Each row is a point on a landscape with many peaks, with its height.
A climber steps from a point to the highest of its 2 nearest points, and stops where none of them is higher. Distance is the straight distance between rows; heights are no part of it.
J845 (h 4.66): [ 61  53 165 125 110 138 151 100 168 119 110 105 118 174 119 109 141 112
 154 111 155 147 107 116 138]
J72 (h 5.87): [138 135 169 128 181 110 153 114 160 211 152 108 148 145 111 143  84 188
 142 126 146 188 158  91  89]
J877 (h 5.00): [109 107 172 113 138 128 105 127 184 160 127 109 168 146 102 125 112 168
 198 128 185 126 146  61 116]
J261 (h 3.17): [102 142  59 127 115 134 139 106  86 123 137 154 130  81 189 168 135 127
 133 123  65 153 136 156 157]
J942 (h 6.28): [147 118 149 122 176 108 105  84 132 174 141 137 116  89 122 146 126 182
 160  82 153 189 178  79 116]
J19 (h 4.10): [124 105 160 104 190 125 138 110 175 149 157  53 171 173 124 138 107 162
 109 123 155 108 170 115  85]
J824 (h 2.92): [133 178 119 154 136 108 116 145  63 125  81 135 141 114 131  87 170 105
  72 138  90 108 129 181 141]
J937 (h 3.86): [120  70  79 129 118 134 127 115 130  86  99  84 187 130 119 107 129  98
 137 157 145 124 141  87 124]
J925 (h 3.13): [ 89 126 121 100  89 163 151 118 168 115 165 158 149  89 172 144 154 131
 119 109  88 111 126 112 143]
J921 (h 3.15): [ 49  96 127 109 106 158 152  98 132  90 103 120 135 131 145 119  96  89
 167 154 146 151  95 128 170]
J656 (h 4.98): [ 96  81 177 116 117 127 138 126 198 132 139  85 119 178  97 123 122 144
 141 105 166 123 116 106 103]
J718 (h 2.83): [101 175 106 120 102 156 113 141 125 123 134 164 163  41 164 138 134 104
 139 141  87  77 125 167 164]
J936 (h 4.31): [143  90 107 127 109 129  97 130 147 107 114 117 175 132 124 102 151 114
 140 125 137 113 146  99 104]
J914 (h 0.82): [ 88 123  92 119  96 121 160  97 125  63 101  89 157  87 173 152  57  75
 127 160 136 124 126 110 149]
J396 (h 5.88): [138  96 144 128 157 152 135 152 115  90  98  90 173 145 112 113  73 117
 138 207 163 122 103 113 124]
J379 (h 2.03): [100 217 101 121 143 117 119 114  60 162 129 168 129  94 138 128 166 109
 107 115  68 104 121 194 177]
J645 (h 3.07): [113 164 118 151 130 132 119 152  62  80  90 154  86 124  67 177 176 111
 108 121  98  99 100 191 140]
J642 (h 4.24): [165 190 160 137 163 129  68 140  97 133 101 152  90 118  64 154 159 152
 118 113 136 125 143 204 149]
J50 (h 5.66): [185 128 169 148 163 105  94 140 145 166 159 130 126  71 128 114 146 188
 108  91 124 143 152 117 104]
J424 (h 3.22): [180 174 158 146 108  97 108 164 158 141 197 130 104 103  89  83 127 112
 112  86 134 101 101 121 113]
J494 (h 5.23): [139  88 114 127 168 145 120 114 125 151 104 129 134 158 126 164 139 181
 136 149 143 194 176 122 117]
J63 (h 3.68): [125  95 169 144 103 116  86 117 178 105 128 120 104 121 118  94 153 112
 148  62 146 100 102 133 129]
J5 (h 3.09): [142 146 152 129 171 109 102 134 139 156 188 118 111  59 159 124  87 172
 160  72 165 112 144  52 101]
J506 (h 2.64): [113 173 120 163 143 119 117 139  50 108  69 136  86 123 103 137 175 108
  83 131  98 112 114 211 159]
J977 (h 3.21): [137 115 171 126 145 124  94 141 182 142 175  95 103  74 123 129 101 177
 162  80 173  83 139  72  94]
J528 (h 2.08): [133 191  74 113 108 120 150 126  58 127 138 168  94  70 161 139 137  91
 104 163  75  77 117 142 158]
J895 (h 3.65): [161 122  71 110 141 139 113 133  87 129  85 125 166 134 132 109 115 144
 166 180 159 123 165 103 116]
J201 (h 4.23): [ 52  89 164 122 131 167 179  98 146 147 122 127  87 161 187 121 112 132
 135 127 130 145 104 157 171]
J81 (h 0.43): [164  93  91 139 161 116  95  88 151 127 121  91 151 127 151 136 145 145
 105  95 134 140 182 135  99]
J372 (h 3.85): [207 168 124 142 127 100 121 136 146 193 179 148  67 131  89 134 116 158
 130 105 137 175 154 133 109]
J200 (h 3.01): [106 152  69 130 116 144 123 128 104 132 136 149 165  43 183 156 137 130
 133 133  70 115 141 161 151]
J373 (h 2.82): [130 173 120 117 121  89 106 114 117 135 160 155 153 106 139 102 154 105
 105  68  87 142 120 151 145]
J539 (h 2.63): [103 162 105  84  73 144 149 124 120  91 121 144  88  61 152 147  85 102
 167 185 121  95 106 129 180]
J126 (h 0.67): [ 97 114  65 137 106 126 150  97 120  81 113 104 172  99 186 143 102  77
 117 135 112 123 149 114 128]
J542 (h 3.34): [113 116 149 130 107 134 149 127 123  74  85 107  75 149 144 112  70  85
 135 189 160 130  83 142 161]
J927 (h 4.39): [142 127 134 114 143 163 124 166 117 119  96 121 163 163 128 116  93 138
 160 204 166 115 132 104 110]
J854 (h 2.99): [151 198 155 130 123  83 113 146 120 142 185 135 130  98  99  68 136 103
  91  76 109 133 100 141 136]
J51 (h 3.39): [135 111 116 121  95 109 162 127 154 144 167 147 135 143 139 126 163 136
  91  93  93 164 134  95 106]
J736 (h 4.32): [113  75 160 143 144 149 139 135 121  88  84  91 126 159 113 107  79 102
 144 190 171 134  79 139 142]
J846 (h 3.81): [127 110 153 102 157 116 155 134 175 155 194  47 120 144 102 133  71 168
 120 109 166 111 153  95  71]
J275 (h 4.20): [ 93  97 195 144 130 166 167 165 156 131 135 134 128 194 118 129 110 114
 120 147 136 128  69 130 123]
J715 (h 6.56): [190 118 118 143 124 144 111 156 134 146 132 156 120 120 153 129 170 172
 112 143 117 125 165 109 102]
J526 (h 1.88): [170 177  82 142 109 131 138 133  66 127 139 169  80 121 149 129 167  84
  78 157  85  74 134 147 149]
J596 (h 5.27): [ 92  76 190 117 147 117 124 122 198 160 142  71 131 153  75 125 110 162
 172 112 186 124 129  90 108]
J462 (h 4.42): [116  92 141 126 179 144 139 121 157 130 133  76 193 186 132 134 116 131
  99 144 143 124 146 122  92]
J831 (h 3.27): [121 155 138 104  78 125 168 120 174 146 199 169 130 122 143 133 150 134
 111  86  92 137 123  94 137]
J492 (h 5.99): [165 139 181 147 178 108  82 125 118 168 142 148 107  59 102 129 129 186
 138  82 139 182 152 127 124]
J330 (h 3.70): [141 176 143 138 141 129  78 148  98  91  90 145 104 126  46 174 169 132
 115 103 120 109 128 207 138]
J611 (h 2.85): [ 95 102 151 129  88 158 147 103 191  95 133 119  93 158 167 138 130 117
 120  95 138  93 131 136 141]
J41 (h 3.38): [ 97 146  61 102 110 127 167 119  85 119 145 148 123 121 175 159 118 134
 124 157  81 173 123 126 156]
J449 (h 3.78): [165 150 122 123 135 118 142 147 137 182 136 139 135 201 114 134 123 155
 119 147 136 178 146 132 102]
J319 (h 3.52): [158  98 131 118 122 100 142 121 174 147 176 111 128 130 122 124 148 154
  94  82 119 147 146  97  82]
J380 (h 2.56): [106 107 134 141 104 173 152 128 179  83 111  99 113 175 178 144 100  93
 108 142 151  92 132 141 127]
J209 (h 5.48): [195 175 135 139 152 106  63 140 114 148 120 134 134 113 124  98 153 138
 111 106 128 104 155 162 120]
J669 (h 1.87): [161 126  63 100 100  95 142 136  69  87  88 121 123 103 109  93 119 107
 132 171 131  99 109 100 112]
J563 (h 2.31): [ 77 196 106 151 148 112 154 122  18 114  79 134  77  79 122 152 154 114
 103 136  89 102  92 200 169]
J587 (h 2.69): [129 133  98 131 131  89  95  92  98 120 126 146 138 128 105 126 168 112
 121  56  94 174 125 161 139]
J554 (h 0.59): [102 113  90 138  99 137 125 100 154  84 117 112 171 106 182 136 127  73
 113  95 119  98 148 125 122]
J384 (h 3.64): [114 138 139 138  93 136 109 145 126  91 110 154 150  94 145  98 159  79
 115 107 102  88 105 132 141]
J355 (h 4.87): [131  90 130 133 197 142 133 120 123 160 121 106 179 173 133 149 122 159
 115 166 139 181 157 125 108]
J740 (h 4.03): [178 153 120 124 121 102 125 127 140 183 137 152  96 165  86 143 131 161
 139 116 134 194 157 134 105]
J913 (h 3.77): [105 131 146 128  70 154 141 126 143 132 137 183  54 145 149 116 159  99
 160 132 131 113 100 137 185]
J483 (h 5.56): [129 151 186 129 185 123 138 138 156 202 143 128 190 163 119 137  87 169
 151 141 146 150 139  83  96]
J986 (h 3.60): [107 142 167 125  64 138 134 128 175 138 167 181  72 136 126 117 155 107
 153  92 123 109  94 122 172]
J215 (h 4.74): [126  90  98 130 136 139 104 113 114 113 100 129 126 165  69 185 144 159
 151 134 140 189 157 140 126]
J812 (h 4.84): [183 203 156 149 170 105  73 139  97 160 112 128 104 118 103 102 153 152
  91 125 132 123 152 194 144]
J186 (h 1.46): [159 143  66  99  98  69 153 106  76  74  82  98 133 103 124 112  80 101
 128 168 132 103 115 105 130]
J92 (h 5.65): [184 119 169 154 126 135 101 171 152 137 141 148 140  95 140 110 174 168
 100 115 111 101 141 110 102]
J112 (h 4.73): [137  96 143 117 122 143  91 137 162 136 112 127 169 129 114 110 146 154
 191 141 170 114 152  71 110]
J788 (h 4.71): [176 142  95 139 163 116  71 124  76 137  72 146 152 109 114 107 157 140
 139 113 133 118 160 166 121]
J889 (h 4.21): [123  73  70 137 127 122 131 116  74  96  95 120 114 153  94 161 137 140
 132 153 123 199 135 137 129]
J918 (h 4.02): [ 76 124 153 127 102 167 166 124 140 133 125 156  68 166 174 117 114 114
 149 160 137 140  91 147 189]
J958 (h 3.97): [125 106 142 136 105 128  90 132 150  94 116 134 161 111 115  87 166  91
 130  91 122 102 112 118 117]
J832 (h 2.30): [128 170  79  98  85 124 154 128  89  90 129 148 106  70 167 137 109  89
 124 170  95  86 114 115 154]
J967 (h 5.69): [168  91 110 133 145 148 120 138 118 144 112 147 109 130 150 159 154 189
 122 149 128 172 174 116 108]
J793 (h 3.45): [147 161 169 134  79 110 119 143 176 132 190 156  90 124  99 100 143 105
 133  77 131 100  92 110 134]
J458 (h 2.94): [ 68 120 122  95  97 153 154 107 131  95 107 131 104  89 160 138  74 114
 171 183 138 146  98 142 185]
J144 (h 3.61): [204 172 133 152 121 101 122 161 158 180 212 137  85 107 104 113 105 153
 129 107 146 122 139 103  93]
J886 (h 3.62): [155 109 142 116 137 105 147 132 180 162 192  82 116 125 111 123 105 175
 116  92 148 138 153  86  70]
J956 (h 2.54): [132 135  77 132 123 101 112 117  60 125  98 162 112 132  91 124 177 111
 125  93  93 150 117 167 136]
J68 (h 1.10): [119 158  66 105  91  74 161  88  81  73  91  90 152  85 146 139  59  87
 138 158 122 112 123 105 149]
J902 (h 5.08): [106 125 227 135 181 137 125 150 183 185 140 119 160 164 101 154  75 167
 165 127 162 110 106 101 102]
J282 (h 2.27): [142 120  49 116 116  95 139 125  41 105  97 146 120 112 116 110 151 109
 128 138 102 131 112 128 123]
J709 (h 3.48): [ 74  73 110 122 115 145 152 108 139  79 110  84 182 150 123 111 116  85
 136 156 147 131 116 101 139]
J359 (h 4.12): [102 148 119 106 113 147 174 155 125 114 146 140 157 179 148 123 105  97
 112 166 112 145  98 113 132]
J609 (h 3.67): [115  62 185 148 180 168 143 155 136 119 138 125 164 160 101 138 108 101
 121 154 137 109  73 128  96]
J628 (h 3.42): [140  90 176 137 124 114  90 137 184 115 170  87  98  90  97 104 120 146
 143  63 165  90 109 112 104]
J623 (h 6.12): [129 134 159 129 171 109 140  88 144 193 149 122  95 108 116 160  91 186
 163  94 156 207 171  76 107]
J54 (h 1.66): [188 166  91 126 101 136 121 155 108 139 134 164  99 150 135 114 169 101
 105 159 110  79 140 127 121]
J643 (h 1.70): [169 144  83 125 104 144 124 154 130 110 117 132 125 164 157 123 130 106
 116 172 135 102 146 125 114]
J742 (h 2.13): [ 83 197  98 141 144 124 135 128  39 148 103 149 120  62 141 146 158 131
 122 142  67 116 116 206 183]
J255 (h 0.50): [137 111  88 153 135 109 100  90 131 105 115 113 171 108 166 123 155  98
  89  78 104 126 156 145 117]
J391 (h 3.82): [105  82  72 128 123 110 147  95  98 114 121 116 149 153 134 145 154 125
 113 123 100 195 135 119 127]
J474 (h 3.47): [156 150 151 134 144 143 155 172 151 170 147 134 159 206 126 133 108 147
 104 163 128 146 126 124  98]
J661 (h 4.43): [ 65  66 181 142 139 127 161 108 150 161 117 107  96 200 150  99 126 136
 127 109 143 143  88 144 147]
J293 (h 4.70): [102  90 226 144 189 140 122 142 177 178 133 100 120 180 101 154  90 168
 151 114 165  93 101 146 110]
J339 (h 4.22): [164 103  68 130 155 131  88 109  66 132  71 142 149 111 110 123 148 153
 166 135 145 141 173 135 132]
J311 (h 3.00): [ 75 105 141 116  80 173 150 108 178  97 141 148 108 106 174 142 142 118
 134 108 118 101 122 125 156]
J926 (h 4.72): [ 85 124 167 120 122 162 168 161 127 108 135 145 140 174 124 123  95  84
 128 168 130 134  64 131 140]
J114 (h 4.01): [102  71 184 137 187 162 134 141 155 127 125  90 191 172 106 133 113 125
 134 156 155 107 115 120 102]
J7 (h 2.07): [148 137 109 136  97 165 141 155 148  86 110 118 112 167 165 131  98  94
 113 188 151  86 131 132 127]
J343 (h 4.33): [156 119 111 127 118 123  98 121 131 128 116 157  92 152  67 172 153 147
 138  97 126 184 146 160 122]
J4 (h 3.30): [131 176 146 142 109 123 111 159 103 112 108 147 153 109 131  78 172  91
  85 128  94  87 112 146 140]
J445 (h 3.63): [116 147  82 106 104 124 177 141  85 128 140 155 124 165 149 135 124 117
 105 163  87 176 115 114 134]

Where does a climber stop that starts at each point below?
J474 | J942
J261 | J926
J255 | J596
J380 | J462
J54 | J936
J51 | J462
J373 | J596
